Each row is a point on a tangle of strands that fork and nearly touch. The rows are in no order.
In the rows, zero is written as 128.
Two points are linked if the straight distance between their rows is under 172. Some points are linked to none.
lonu: [104 126 158 148 120  96  47  73 103 131 159 131  93  92 106 150  96  92
 120 110 103 154 124 113 123 137 161 170 109 134 155  72 123 132 139  92
 120 152 125 110 169 125 152  91  65 110 166 139 126 122 144 105  76  91]
zazen: [133 124 163  86  88 114  68 138 138 154 118  81  93  80 140 146 107 127
 144 150  61 129 112 138 143 111 136 119  99 129 124 124 142 102 157 108
 101 161 152  86 154 116 177 130 108 135 120  97 181 189 136 103  67 139]
Naf: [106 182 128 102  77 133  97 129 141 155  86  39 132  79 150  95 131 141
 152 162  92  84  77 142 172 116 118  83  83 147 122 128 159 102 156 129
 144 100 122 124 175  94 168 163 135 124  94  99 168 187  85 125  87 126]
pom: [165 142 179 147 148 169  93 119  87 140 130 119 152  84 116 156 112 109
 137 151 115 142 148 159 117 122 166 162  74 125  66 151 118 112 119 156
 115 128 104 134  89 154 118 132 122 135 126 157 198 178 143 104 120 127]
kire: [145 114 109 121 108 204  84 187 122  48 124 217 159 133 113 129 127 115
 160 108 124 152 151 117 128 114 108 133  87 126 119 164 111 123 141 144
 137  98  98 123 122 184 112 128 155 133  88 156 175 190 175 128 155 156]
mepo: [132 143  89 124 106 159 153 120 136 147  91 144 148 128 128 122 123 165
  99 162 165 115 120 143 185 108 110  95  73 115 116 113 139 117 116 159
 108 128 125 154 145 141 121 120 131 133  85 127 114 167 157 125 141 129]
ruzu: [141 107 118 162  96 142 152 158 120  98  94 196 172 131 108 121 125 150
 122 141 129 150 119 118 102 147 147 102 125 110 118 161 119  72 129 195
 119 133 106 125  66 178  93  94 131 148 115 157 158 201 118 130 141 149]
zere: [187 156 137 116 146 144 175  78 157 129  76 126 188 118 133 126 151 188
 131 172 141 104 154 171 143 113 117 111  86  95 134 166 159 146  85 143
 149 141 139  95 104 132  90 120 151 132 134 137 150 185 129 142 106 153]
viku: [178 140 138 108 126 136 124  77 163 103  76 173 187 107 139 103 141 160
 157 154 121 126 151 139  97 125 133 106 113 100 140 155 161 145 100 154
 158 151 134  69 101 140  86  91 146 131 148 157 150 206 121 145  85 140]
gasu: [ 90 185 154 164 163 105 170 148  92 168 131  56 140 135 117 149 137 145
  82 193 152 109 115 112 159 118 129 170  93 104  99 187 140 117  71  73
 159  81  84 131 101 113 104 106  95 126 159 179 175 172  87 131 109 124]
Pogi: [120 118 187 110 116 133 184 158 161 152 138  60  90 158 119 151 176 202
 119 180 108  94  88 157 175 121 115 121  79 106 144 181 137 138  92  78
  93 176 122 111 129 118 103 153 141 154 151  93 141 190 132 137 104 128]
bami: [166 153 157 131 132 166 159  92 137 125  81  85 169  88 130 123 147 178
 127 190 138 104 136 189 167 113 152 109  55 108  91 160 148 120  96 166
 139 118 115 133  83 116  90 151 154 150 123 155 185 221 117 122 120 155]
bev: [126 163  54 111 140  63 186 127  56 152 115 132 126 171 159  88 114 112
 133 140 141 123 135  73  85 115 178  98 217 129 114 160 166  85 154 120
 175  87 126 111 111 112 116  99 138 100 149 160 124 136 114 158 139 146]
Vug: [142 105 128 135 147 141 226 137 148 167 133  86 115 139 118 133 153 176
  82 171 153 101 122 157 158 116 149 139 105 132 110 149  90 142 102 155
  89 142 110 187  63 148 106 154 161 137 156 106 127 122 154 103 148 137]
fep: [113 160 112 130 140  78 172 171 156 152 136  61 102 182 144 137 136 131
 133 120 129 132 136 116 106 136  93 127 207 136 110 118 118  90 158 126
 169 104 169 149 131 113 150 144 154 130  96 125 124  39 108 170 148 153]
gigun: [106 164 105 174 127  83 176 178  88 153 133 110 109 160 107 134 108 112
 101 141 141 139 144  82 120 140 174 149 176 129  75 149 108  59 121 128
 152  80  91 142  83 136 118 117 107 125 124 176 177 136 119 145 150 156]
tunok: [ 63 106 192 148 126  94  62 110 128 119 179 142  85 124 102 157 126  98
 102 116 106 145 120 106 136 161 147 185 116 119 151 108 106 141 101  75
 109 150 122 107 149 129 124 113  71 145 156 137 122 124 125 106 109  85]
Mavi: [102 132 144 112 125  69  79 116 112 113 177 132  71 162 143  85 165  68
 109 102 124 122 107 101 119 194 137 144 168 135 196 117  84 164 110  45
  87 146 121 134 157 123 133 132  84 133 198  80  95  94 117 117 129  91]
buf: [172 121 166  98 157 170  98 103 105 124 163 146  94 106 111 145 145 103
 137 131 119 116 182 177 168 134 131 184  79 145 116 130 115 186  95  89
  80 151 138 116 146 141 115 150 126 125 124  91 139 106 208 102 149 107]
guda: [ 73 100 126 171 105 149 129 140 111 121 109 164 164  83 105 153  22 134
 113 101 146 180  91  94 102 134 141 118 133 119  90  74 121  87 157 192
 124 122 119 152 111 122 143 107  95 148 102 142 111 126  75 110 117 108]
niz: [123 164 131 123 149  92 134 149 140 132 148  62 106 185 163 110 158  92
 166  94 124 106 128 135  74 143  85 137 204 141 145 148 118 131 154 103
 155 124 156 133 134 108 139 176 158 120 132 118 114  27  76 178 143 123]
vede: [ 90 108  91 211 140  96 167 126 122 140 114 175 149 152  73 187 103 186
  75 147 177 147 148  77 150 134  85 131 123 117 142 125 162 136  97  98
 159 121 127 113 155 143 108  30 101 108 138 159  76 102 148 134 100 125]
navo: [177 158  85 100 117 163 112 108  47 138  88 166 158 114 151  69 168 112
 150 149 157  77 148 135 159  77 108  93 104 106 156 128 173 149 131 160
 134  98 132 125 149  98  73  83 147 125  88 169 137 157 148 132 109 116]
mugoz: [ 77 139 114 133 125  97 174 156 176 132 143 109 109 210 146 117 159 142
 107 122 153 102  94 104 109 133  75 126 147 125 170 161 109 142 118  93
 112 139 121 162 113 149 127 168 151 137 165 111  97  92  72 149 153 111]
Gosik: [197 117 112 125 120 123 127 141 101 117 128 165 114 130 116 106 129  93
 144 127 107 146 175 133  91 170 174 130 166 137 100 150 113  93 135 167
 110 109 120 136  77 181 105 115 133 134 119 141 186 138 165 131 145 164]
pada: [109 149  70 118  98 111 150 163 177 152 114  73 102 170 153 122 163 146
 131 114 136 105  89 139 168 108  69  82 132 130 125 120 111 104 177 151
 128 134 158 155 160 100 174 152 167 135  77 102  72  67 110 130 163 123]
Gari: [143 100  82 168 137 124 187 143 112 113  91 181 180 152 115  97 101 137
 140 129 167 134 172 110  85 158 158  81 171 149 102 144 137 135 112 146
 183 104 118 120  59 140  77  80 155 109 138 143 134 131 109 142 162 174]
Legi: [125 135 127  83  98 116  83 137 130 148 149  86  77 128 147 117 122 108
 120 121 110 129 112 144 156 141 134 119 150 146 127  94  99 112 172 112
  77 137 136 151 137 126 178 144 110 151 119  68 146 105 156 103 132 116]
miba: [127 130 203 133 163 148 191 143 195 148 130  48 146 142 129 165 148 195
 150 144  97 137 125 164  84 130 114 116 131 118  87 174 141 138 103 138
 151 158 153 118  84 106 121 175 176 140 138 137 144 114 103 151 138 163]
Vorov: [ 68 110 188 133 135  91  95 118 134 105 188 143  94 159 111 115 155  96
  78 113 124 125 106 105 133 178 140 176 124 127 175 119  95 169  85  53
  96 147 115 131 143 122 117 132  81 147 177 110  99 104 100 101 143  76]
Tup: [135 130 142 120 132 139  37  89  68 120 160 166 129  83 127 134 109  72
 149 104 109 137 140 125 119 109 148 186  69 150 144  98 117 141 119  74
 112 145 123 118 165 127 151 120  88 116 155 116 154 147 149 114  96 106]
Naz: [ 96 109 172 135 124 198 109 140 183 105 123 118 148 125 139 140 136 146
 148 123 135 113 104 156 137  88 108 126  84 130 112 140 112 147 124 129
 112 153 121 141 116 131 145 218 162 138 126 129 136 144 114 108 168 104]
las: [123 130 181 138 123  96 122 132  93 154 153 112  75 126 107 149 127  92
 109 145  92 162 139 105 107 163 164 168 145 117 106 121 101  82 105 133
  83 116 119 120 105 149 128 107  84 151 137 139 181 137 130 115 110 130]
buno: [106 112 101 129  85 132  94 116 159 102 104 198 148 104 133 129 103 142
 134 116 113 162 102  83 103 117 120 116 126  96 159 110 163 110 146 166
 143 153 136  81 146 145 128  94  98 132 123 167 112 210 130 128  75 132]
nelu: [137 171 115 103 126 112 117 111 143 115 126  89 141 115 180 100 109  82
 177 101 119 124 136 138  61 104 201 113 176 143 101 162 164 120 160 123
 163 111 123 129 107 102 151 197 154 115 153 143 169 146  95 159 153 117]
nevus: [106 111  77  72  97  93 123 162 153 116 140 159  73 166 158 112 178 138
 117 105 111 105 114 127 181 130  78 100 189 121 208 104 144 111 167 140
 113 127 168  99 172 125 143 102 104 147  94 106  99 127 183 134 130 143]
buso: [ 87 123 112 142  83  95 102 116 124 122 126 135 126 101 129 106  74  96
 113  90 118 175  66  86 112 139 168 123 170 128 172  44 116 114 174 163
 112 120  95 135 137 106 173 101  62 139 158 125 107 138  49 110  82 100]
kavo: [ 86 178 167 161 161  79 145 142  79 178 142  56 115 168 110 159 122 117
  77 165 131 120 120 109 137 138 126 180 124 133 111 145 100 124  84  65
 148  89 106 136 131 120 106  95  84 124 158 162 156 101  97 142 108 113]
fipo: [117 181 105  93 105  81  74 150  61 139 148  99  77 153 170  54 167  41
 129 102 116 108  84 109 120 159 138 135 193 152 183 135  89 109 148 103
 116  89  86 147 137 129 149 137  91 141 157 103 155 108  95 137 112 104]
kat: [128 162 148 109 126 136 126 118 177 137 112  59 160  93 162 115 108 111
 152 121 126 108 119 160  87  98 158 117 138 140 101 127 145 134 147 138
 160 115 132 138 121  96 165 185 150 122 138 127 153 134  75 139 135 119]
natu: [145  84 118 150 144  43 165 103 138 120 159 147  48 141  93 141 108 131
  83 100 133 164 144  87 116 195 155 132 203 115 160  61  97 111 118 102
 107 145 145 154 137 134 111  80  96 107 172 121  93  85 145  96 134 131]
Rof: [153 131 111 135 155 164 136 134 156 123 139  94 135 132 156 136 153  86
 186  83 139 100 137 168 102  82 109 126 125 154 108 149 118 149 157 138
 132 160 161 168 128 128 165 219 217 110 104 106 107  47 128 130 164 111]
kesap: [147 131 116 112  82 134  90 100 154  95  86 198 150 107 151  95 145 145
 151 148 110 133 111 106 107 115 118 114  99  90 165 147 162 124 122 156
 140 158 133  74 126 153 110  93 119 141 136 160 130 247 132 132  72 128]
vofuz: [ 89 153 193 162 153  93 126 121  81 169 155  69 103 141  97 166 103  95
  87 147 113 152 125 111 127 158 156 182 128 135  84 108  92 107  99  96
 119 100 106 133 131 113 122  95  85 138 145 158 164 101 101 125  97 108]
derav: [121 129  95 171 135 106 146 103 109 130 126 172 115 119  81 176  82 159
  90 120 145 162 152 112 160 140 114 123 124 130 139  84 155 122 122 134
 144 128 139 130 168 128 124  34  86 108 106 152  87 100 187 135 102 118]
Lel: [162 129 151 150 163 167 189  97 160 109  96 140 204 147 113 156 170 200
 121 162 141 114 147 173 135 124  90 117  73  98 120 197 141 154  86 126
 126 169 138  97  89 156  83 126 175 127 145 142 143 163 138 145 126 154]
zup: [117 192  80 130 117  81 163 156  69 149 128 107 107 156 132 112  96  87
 111 131 135 136 126  85 110 128 187 132 181 137  90 134 138  48 146 125
 155  74 106 122 114 123 138 117  91 127 124 179 153 140 115 147 141 142]
Pugak: [151 128 120 164 163  99 166  67 134 156 110 130 139 116  93 174  94 154
 112 127 142 146 154 139 132 134 118 133 128 132 141  95 166 148 113 142
 159 137 155 103 164 106 142  50 116  98 124 149  75  49 136 139  91 130]
genud: [125  84  94 127 143 179  91 148 144  61 150 189 161 155 130 106 127  93
 174  66 138 151 142  76  82 120  88 127 156 129 142 121 130 173 159 116
 153 115 120 143 149 142 137 167 166 100 129 116  63  82 104 160 173 154]
guva: [102 171 115 112  91 146  88 126 122 153  91  58 150 101 161 115 136 134
 152 138 116  89  82 148 162  95 100  94  78 131 145 115 129 120 165 127
 133 119 133 131 194  96 183 160 140 108 105  93 120 126  93 119 105 107]
ris: [109  94 103 121  99 113 110 110 198 106 110 176 125 116 133 157  98 178
 124 109  97 167 134 108 124 119 107  98 149  95 162 106 183  98 153 165
 162 159 165  63 170 147 127  88 112 121 111 162 111 171 188 138  81 154]
mov: [ 82  81 200 149 138 184  89 157 162  95 154 141 159 104 130 161  96 156
 151 128 131 163 104 135 131  93 125 133  89 128  63 142  92 104 133 157
 136 143 119 155  88 147 146 199 162 153 103 137 131 154  97  92 175 117]
kip: [138 140 106 124 130  74 191 151 173 174 131  44  90 157 120 146 107 153
  99 147 138 134 139 129 132 137 133 124 183 151  97  82 102  99 156 145
 138 102 148 176 103 104 154 124 128 136 117  98 112  61 118 126 148 152]
Tagos: [106 131 162 148 136 198 140 121 172 112 104 113 148 153 130 125 169 155
 126 138 152 100 100 158 162  95 108 131  50 110 126 173 124 161  81 121
  96 153 113 116 121 131 106 207 152 139 129 142 132 151 126 124 156  99]
lukob: [185 113 115 136 153 137 142 139 124 110 143 159 139 152 127 116 151 114
 158 102 131 135 175 153  82 170 121 109 178 150 100 169 119 124 135 149
 123 124 139 164  90 170  91 146 188 115 114 130 144  94 177 154 176 160]
dup: [110 153 102 105 113 154  94 148 107 138 143 118  96 146 146 116 159 100
 135 119 140  96 123 155 181 109 102 131 122 146 137 115  99 132 150 118
  87 118 127 147 170 122 151 155 125 133  94  96 118  88 154 122 164 100]
midaz: [102 109 159 104  88 114  56 137 161 130 110  92 127  90 150 163  96 146
 156 129  57 133 114 130 125  99 118 112  93 111 148 120 175  98 157  98
 145 175 172  63 183 112 180 133 125 129 117 113 165 191 130 124  58 145]
leko: [ 96 125 234 123 138 138 154 142 165 150 155  45 117  79 131 136 126 180
 128 167  96 148  55 152 119 115 143 105 104 136  88 175 120 104 104 141
 143 145 125 134  91 124 124 174 140 170 135 131 143 170  49 121 121 117]
Nusa: [ 76 146 100  96 112  78 133 182 133 142 115 101 113 182 156 136 148 133
 124 129  93 117  93  99 141 141  64  95 179 101 165 142 161  65 154 120
 163 103 165  93 187 146 125 102 108 132  85 156 131 142 127 173  78 162]
Lado: [121  87 112 155 145 118 189 117 158 130 121 182 158 176 116 127 138 163
  85 155 168 109 127  90 131 133  94 132 124 118 153 168 128 162  85 108
 116 141 115 137 102 156  97 108 139 119 170 123  85 136 115 122 138 117]
nevin: [123 123 171 177 161 202 153 104 152  96 118 149 198 155 111 148 165 172
 122 135 160 119 121 150 137 119  82 138  56 104 109 199 139 167  82 119
 126 156 113  97 107 147  98 166 163 132 134 163 130 141 131 133 158 120]
geso: [142  93  83  73 108 114 142 128 171 106 146 200  67 165 140 101 186 130
 127 119 134  97 145 125 166 142  96 120 174 132 205 117 119 153 109 124
  94 143 138 112 140 141 110 126 127 137 117  81  88 105 172 137 162 137]
gezit: [ 93 157 120 135 139  95 136 159 139 126 150  90 103 213 168  94 176 102
 147  98 137 102  98 109  79 146  68 117 186 139 176 174 111 144 133  83
 141 133 132 149 134 132 131 175 156 123 164 118 103  55  56 183 138 113]
gibo: [104 185 125 133 143  97 198 139 131 184 110  29 128 130 121 158 129 179
  96 202 142  92 129 127 174 113 119 146 105 106 117 171 159 130  96  74
 163  92 119 114 131 104 124 114 108 130 155 142 136 166  89 131 106 143]
tef: [140 135 154 148 174 144 134  74 117 143 123 130 176 126  99 145 108 123
 122 127 142 129 145 132 100 138 117 150 107 130 117 129 149 165 104 115
 133 137 136 121 143 127 122 108 124 105 146 147 102  83 122 140 106 111]
givat: [123 163 107  92 135 110 106 135  75 160 106  74 138 102 145 136 112 101
 145 132 100 111 132 151 148 100 139 140 144 127 109  80 155  95 196 130
 173  66 153 107 193  66 166  88  94 107  73 156 142 101 129 137 103 124]
Nak: [153 156 131 129 157 155 117  72  93 136 111 138 170 133 144  99 141 102
 135 134 156  94 127 133 115 112 109 130 102 132 147 142 150 175  95 118
 137 135 118 115 141 121 114 126 139 112 151 137  98 104 104 145  99  94]
setir: [154  81  97 154 167  57 206 143 123 150 142 150  95 146  74 148 107 149
  94 129 144 153 179  90 113 195 138 130 212 118 127 100 100 127 113 115
 127 112 137 148 116 145  96  78 128  94 153 120 105  68 142 107 138 163]
Zupa: [158 109 115 140 130 165 205 151 153 144 119  76 104 123 124 136 176 197
 102 190 140  87 111 169 192 108 154 120  67 121  96 157  91 114  97 145
  80 143 116 181  77 141  96 161 163 146 137 115 136 162 183 117 146 147]
rurob: [129 156 132 120 128 118 202 128 146 183  97  46 118 130 123 150 160 184
 102 193 137  79 113 142 187 110  89 129  78  99 152 166 145 144  87  93
 132 131 124 113 132 122 106 124 130 132 139 109 133 179 112 138  87 141]
folis: [109 109 114  98  98 107  47 103 130  97 154 163 145 103 161 104 118  95
 155  67  92 161  87  94 103 105 147 139 151 129 193  66 126 154 174 105
 128 153 132 114 161 112 186 146 101 111 186  83 115 135  91 127  88 127]
lod: [ 89 109 104 136 129 120 195 153 192 135 132 137 117 203 122 147 158 170
  83 145 157  93 111 104 157 123  81 138 122 105 161 164 113 153  95  99
 107 147 118 140 108 159 114 144 147 132 150 116  96 109 108 133 161 120]
Dakig: [122 154 108 111 127  94  58 119  44 129 170 139  79 144 152  74 173  49
 124 108 124 109 107 118 145 175 132 147 164 148 182 113  84 151 140  74
  89 108 101 151 169 119 133 112  80 124 164  89 106  89 132 118 130  87]
sadal: [130 130 162 182 157 141 126  88  81 141 123 161 185  93  71 158 100 138
  94 140 156 151 151 122 132 142 134 149  81 123  87 128 144 142  84 130
 122 135 120 118 119 130  99  61 104 131 132 165 136 143 149 121  93 110]
Bugol: [134 169  81 154 149 113 142 151  76 129 127 115 132 134 137 100 109  64
 141 101 170 118 151 134 105 130 165 133 201 171  81 130 136 113 153 142
 177  82 128 184 114  97 131 139 149 113 106 163 117  55 118 154 166 125]
rugas: [107 100 140 117  99 111  69 121 195 114 128 141  96 109 140 169 106 166
 138 117  71 147 151 130 128 109 106 128 124  95 161 122 181 110 142 121
 159 181 164  37 177 138 132 118 108 127 119 134 136 162 192 139  76 144]
Rudu: [ 80 128  77  89  99  88 106 167 146 108 130 156 102 166 163 123 162 136
 115 104  96 117  94 107 165 127  71  95 180 104 202 124 165  91 164 134
 146 125 166  79 194 144 129  94  98 140  99 143  95 158 160 153  86 148]
Vota: [100  98 104 136 104 114  75 115 121  90 132 182 147 113 147  86 100  78
 147  73 105 181  80  61  91 120 151 121 170 125 178  58 136 161 177 130
 126 144 105 126 143 128 161 128  96 108 178 105  77 147  65 136  98 121]
dos: [159 113 173 101 147 149 148 109 131 126 165 128  83 140 122 131 168 126
 116 147 114 110 158 180 164 156 146 174  91 136 123 146 111 167  81  95
  58 167 126 121 110 142  98 156 122 144 150  83 143 120 210 120 159 118]
zoru: [136 138  70 121 113 112 180 133 161 170 117  88 104 153 130 139 126 145
 102 136 151 119 112 152 164 113  98  98 131 152 112  89 110 112 164 171
 111 128 147 184 135 107 163 123 141 135  90  91  73  60 126 115 160 128]
zulef: [118  87 156 129 126 168  40 147 114  68 183 177 127 132 143 119 121  66
 161  70 123 145 127 109  85 113 134 173 100 145 134 136  95 125 132 102
 117 131 106 156 111 140 145 199 141 138 157 120 172 136 106 114 170 136]
makim: [ 93 119 245 142 174 141 159 136 137 140 157  71 140 109 126 176 128 190
 140 157  96 177  95 145 102 141 137 130 119 116  73 183 115 111  90 131
 144 151 132 104  77 134 105 163 153 154 138 161 162 133  85 141 120 139]
tid: [149 147 102 105 141 151  64 108  40 137 118 149 132 126 153 101 192  84
 174 102 103  56 145 141 119  72  89 146 115 118 185 127 165 186 163  97
 116 127 137  89 198  72 125  98 138  99 125 121 131 123 156 148  91 102]
par: [162  99 126 143 177 159 110 134  74  86 152 186 151 104  72 144 107 100
 142  87 156 158 195 117  91 162 131 130 105 141 103 118 118 179 117 102
 126 116 110 148 151 141 122 112 151  89 109 131  77  67 183 117 183 131]
met: [139  93 102 139 134  82 118 115 124  98 164 170  58 141 101 127 121 106
 106  81 132 175 146  86 125 186 132 127 189 130 167  68 121 129 140 100
 123 130 139 144 171 132 128  73  88 106 136 126  67  78 172 119 140 128]
bafaf: [153 113 113  65 114 167  70 110 122 112 136 149 134 100 163 118 123 114
 171  84 124 108 135 175 153  61 132 136  78 158 154  83 119 149 154 132
 114 147 159 122 174  91 200 181 148 113 119  49 143  93 137 116 151 132]
bezes: [142  79 106 133 157 164  96 127 108  70 143 219 146 131 102 111 124 102
 169  96 142 162 174  92  82 154 113 114 138 124 137 118 134 193 117 117
 153 124 118 121 149 143 118 100 148  97 126 122  55 106 166 140 163 145]
Zula: [105 114  88 172 104 167 135 163 101  96  94 177 184  89 117 118  38 109
 139  70 138 162 111  79  66 123 147 105 149 122  88  87 137 107 173 195
 164 102 116 139 101 128 125 118 127 129 111 160 134 117  86 135 113 147]
konag: [129 118  75 165 122 150 154 165  94 105  96 179 172 115 107 107  65 112
 139  87 148 158 144  93  76 157 144  81 168 144  84 111 140 117 150 172
 173  89 122 128 101 137  96  93 136 117 106 159 128 104 115 148 135 165]
sove: [161 172 110  78 125 110 136  99 118 177 104  68 129  79 139 138 101 141
 114 178 111 122 146 161 166 109 169 111 124 145  87  74 167  99 154 147
 154  93 151 122 158  69 162  98  94 123  73 123 134 136 138 118 121 138]
giris: [138 123 145  93  85 111  62 139 118 157 145  83  65  93 131 143 107 103
 124 137  72 150 115 128 147 131 154 136 128 139 114  93 110  99 166 111
  78 143 150 120 134 123 191 123  81 153 120  93 175 146 155  81  93 125]
rozo: [130  71 112 183 166 113 194 126 134 132 105 181 193 164  94 126 122 175
 122 140 165 139 168  98  83 166 111 111 158 134 123 150 130 155  84 127
 149 127 127 105  86 154  82  69 157  99 161 139 108 120 108 131 131 156]
Kan: [166 119 156 143 105 135 109 141  83 133 136 157 108 117 105 125 122  89
 125 142 101 156 153 122 101 148 173 159 128 122  98 134 108  83 124 170
  78 108 103 134  91 173 125 111  96 149 120 148 181 169 154 106 126 134]
fudur: [155 149 115 120 130 118 135 115 142 101 120 132 139 152 167  96 139  94
 173 120 129 122 136 128  62 137 185 101 188 139 111 195 147 119 132 130
 173 111 110 125  74 127 113 174 159 121 160 170 165 157 101 172 169 150]
zini: [ 73 136  98 150  80 119 117 157 105 128 113 123 129 118 123 113  60  94
  87 102 142 166  66  88 116 139 160 122 153 133 131  61 101  79 173 185
 106 104  94 171 116 113 164 109  61 159 114 131 121 145  63 103 110 103]
lefu: [186 127 144 113 186 151 115 109  74 129 177 138 117 107  87 161 142 101
 143 112 122 137 204 167 117 156 118 165 106 141  96 144 119 171 116  99
  95 122 143 143 148 150 113 133 153 105 107 114 110  57 214 119 177 134]
Lud: [ 82 152 127 128 115 110 104 168 125 155 110  56 133 166 153 159 128 139
 146 129  73 115 100 128 136 124  60 104 142 105 146 124 152  94 184 102
 179 111 169  95 210 108 159 113 128 121  65 145 104  84 109 164  89 137]
zadeg: [149 153 173 130 150 169  67  98  67 149 134 111 153  84 132 149 113  84
 132 144 123 117 134 149 125 100 146 167  49 136  94 133 125 140 110 100
 112 135 104 129 133 137 131 138 108 125 137 137 186 165 139 107  91  93]
fidet: [167  92 111  98 112 147  76 105 130  83 147 224  65  81 105 103 147 112
 133 114 144 134 170 134 168 140 126 144 111 151 184  75 118 190 106 146
 111 124 119 135 153 137 108  93  99 113 112 109  99 125 205  96 134 111]
numun: [148  88 127 121 138 116  85 119 145  90 170 180  55 111  84 139 139 107
 108  94 129 151 167 116 153 175 118 155 150 142 172  73 112 163 115 107
 123 126 129 141 175 137 121  87  79 113 120 116  83  77 186 108 153 117]
bebi: [165 164 125 105 150 159  85 101  60 137 114 135 136 115 160 100 167  90
 162 137 132  79 141 149 129  94 104 132 119 129 159 148 151 159 120 111
 122 124 122 104 159 116 100 127 143 114 119 136 142 133 134 145 101 100]
loda: [142 187 127  93  97 121 119 123 137 174  98  34 117  67 136 116 111 140
 118 183  95 102 113 146 173 117 152 106  93 155  81 106 160  90 147 134
 140  93 125 126 152  77 157 130 104 134  87 118 151 180 114 111 106 144]
dopag: [131 112 148 187 130 146 144 112  98 116 101 196 200 100  95 139  99 157
 115 141 155 160 137 118 113 140 139 119  95 112  98 147 129 110  96 165
 129 135 113  99  74 150  85  64 122 146 122 165 138 184 111 114 110 123]
nobes: [117 139 186 149 131 147 163 122 141 139 114  66 142  82 131 129 144 166
 119 187 131 114  79 165 153 111 139 109  66 114  99 179 137 103  89 155
 132 117  98 141  90 110 108 164 141 159 128 155 174 220  82 124 122 137]
Badus: [ 85  82 189 146 125 140 115 160 171 121 157 121 131 107 112 163  78 171
 124 124 132 187 102 107 119 133 136 113 148 130  51  99 100  73 154 166
 110 140 139 166  81 141 149 171 148 171  95 120 105 114 104 104 168 126]
dodub: [158 157 188 130 173 162 150 118 158 141 129  49 158 106 139 156 123 126
 169 133 106 116 156 177  83 108 147 138 126 147  64 156 150 151 124 129
 164 140 144 120 101  98 142 200 164 116 135 143 163 108 117 142 139 140]
torob: [137 117 110 159 134 117 169 115 120 102 105 161 168 167 141  94 117 113
 160 127 156 130 144 114  66 150 204  90 174 143 101 199 139 133 113 130
 182 115 106 124  39 124  93 132 168 114 184 169 146 168  88 153 180 157]
vetol: [130 140 113  80  88 139  87 126 132 147 106  79 139 107 169 126 137 134
 168 103 104  88  95 160 149  77 115 105  99 130 154 105 121 131 192 133
 126 142 156 122 192  75 211 171 153 108 113  53 113  85 106 111 123 108]
kave: [130 135  85 116 117 146 140 139 184 129 123  95 123 144 175 113 165 109
 166  83 141 100 114 159 119  95  99 101 138 131 129 135 121 138 168 164
 116 159 153 147 140 117 172 204 204 126  98  94  89  55 104 135 163 113]
gapuf: [117 164 134  93 137  89 103 140  94 163 119  57 122 136 148 137 131 108
 152 127  84 103 128 151 129 118 109 138 173 126 138 110 138 110 173 105
 167  92 158  85 190  78 156 107 103 115  91 138 140  80 120 157 102 122]
tibo: [154  84 135 113 128 181  60 167 127  47 159 200 126 140 137 128 122  92
 179  89 103 157 152 122  92 111 111 165 105 127 123 164 102 117 140 113
 125 126 125 130 107 168 132 173 156 135 122 133 195 160 150 131 167 161]
roron: [132  85 159 141 144 120 223 149 169 161 140  80 138 103 115 140 114 188
  93 154 149 139 120 159 135 127 171 125 145 152  77 127  93 111 113 191
 117 136 125 198  35 117 119 153 167 156 139 109 107 118 119  90 160 153]
guveg: [140 103 107 134  99 187 116 156 142  64 108 218 169 140 112 119 125 135
 141 124 136 149 134 128 123 135 132 109 116 114 105 160 117 106 145 173
 113 130  99 135  88 180 101 117 152 147 109 153 151 196 157 122 170 145]
ralu: [171 123 117  56 118 130 112 106 159 126 105 135 145  97 187 108 131 129
 172 121  98 114 143 154  95 107 120 109 156 122 160 121 160 144 150 153
 133 145 164  94 148 119 136 153 147 113 118 100 141 134 122 146  96 132]
Relud: [165  97  99 113  93 161 107 110 149  79 118 252 100  94  98  88 133 133
 111 143 161 139 153 125 183 135 150 133  84 135 158  83 110 173  95 169
 103 128 102 128 118 149  86  83 103 147 112 121 125 168 197  94 136 106]
sev: [128 129 113 159 151  73 193 153  98 164 150 111  99 145  79 161 100 133
  91 134 140 156 173  94 127 178 151 156 190 133  75  95  97  90 125 122
 137  87 119 139 105 130 108  89 118 117 125 140 161  79 142 135 140 176]
garog: [131 114 127 122 130 181 113  95 145 109 125 176 122 132 105  90 151 100
 100 114 170 108 130 126 178 128 133 157  72 146 175 103 101 199  74 123
  88 127 102 134 144 138 112 147 111 124 135 107  86  97 126 103 144  82]
mizu: [170 130 125 159 165 165 150 131 137 127 140 121 156 126 129 138 144  98
 159  93 144 120 168 170  95 133 122 125 136 158  85 164 117 154 133 152
 137 138 143 186 102 153 127 190 202 109 112 130 123  59 158 138 170 134]
katav: [134 114 184 103 128 129 161 111 164 135 140 119  93 143 122 141 168 166
 105 160 116 107 121 170 174 125 133 153  82 114 149 153 128 164  75  95
  69 184 131  93 109 130 106 144 118 155 158  88 138 174 182 124 130 112]
kosok: [132 100 118  85 114 138  60 100 141  93 165 166 144 107 151 111 115  97
 153  68 116 140 121 132 125 110 142 150 129 150 177  64 112 170 160 107
 117 146 132 137 167 106 192 169 115 120 160  68 109  97 111 108 139 127]
taf: [165 164  70 111 116 139 163 121  92 163  83 133 140 121 143  95 141 139
 114 156 173  86 136 159 171  91 114  96 108 120 143 111 152 118 127 183
 123 103 133 159 139 113 103 106 151 122  77 133 120 129 137 134 134 131]
kadev: [101  79 184 125 131 110 179 139 182 141 155 101 124 118 123 134 102 177
 101 140 136 168  82 136 117 131 148 107 151 133  94 121  92  94 119 185
  99 153 134 183  53 141 130 165 155 170 136  98  99 123  94 101 167 126]
siga: [112  93  84 179 140  94 179 105 144 148 105 176 131 153  92 156 136 189
  77 166 185 113 143  75 156 133  91 138 128 103 175 147 157 172  91 104
 147 136 124 116 117 154 102  51 107  99 168 135  53 123 135 102  94  99]
Vibif: [132 130  89 115  90 157 128 122 137 119 107 199 129 114 119 109 123 144
  92 152 166 126 122 128 190 116 141 114  86 120 135  95 124 125 113 158
  90 131 103 146 132 144 112 104 102 155 102 128 125 191 167 107 133 111]

A fork is a point with three links. Follow the links from the first point to the second and name the forks in between, in order.
natu; Nak: bebi
leko; roron: zere
rozo; gapuf: Gari
taf; guveg: bebi, tef

A fork is a point with three links, a tip a point with one. Leave the first point through the second and follow the links. Name the first fork or tip that comes.
Pogi; katav: genud
genud; bezes: Kan
loda; sove: geso
vetol; bafaf: Gari
numun; met: bev
kave; pada: Lado
met; numun: bebi
fudur; nelu: zere

Follow the links from the first point to the second, and from the first to the third. Name the last point that the two ways share.
mov; kat; buno: zere
dos; Mavi; kave: Kan
Pugak; gezit; Gari: Lado
bebi; kire; zini: tef
folis; taf; dopag: tef
buno; Vug; torob: zere

Name the points in between on the shortest way along the links from the first point to the second, in order.
Lel; lod: zere, bami, nobes, leko, makim, miba, dodub, kat, nelu, fudur, torob, Gari, rozo, Lado
leko; dup: nobes, bami, zere, viku, kesap, buno, ris, rugas, midaz, zazen, giris, Legi
guva; Pugak: vetol, bafaf, kosok, folis, Vota, buso, zini, guda, Zula, konag, Gari, rozo, Lado, siga, vede, derav
buf; kave: dos, katav, Pogi, rurob, gibo, gasu, kavo, vofuz, las, Kan, Gosik, lukob, mizu, Rof
fidet; gigun: numun, met, natu, setir, sev
Kan; fipo: pom, zadeg, Tup, lonu, tunok, Vorov, Mavi, Dakig
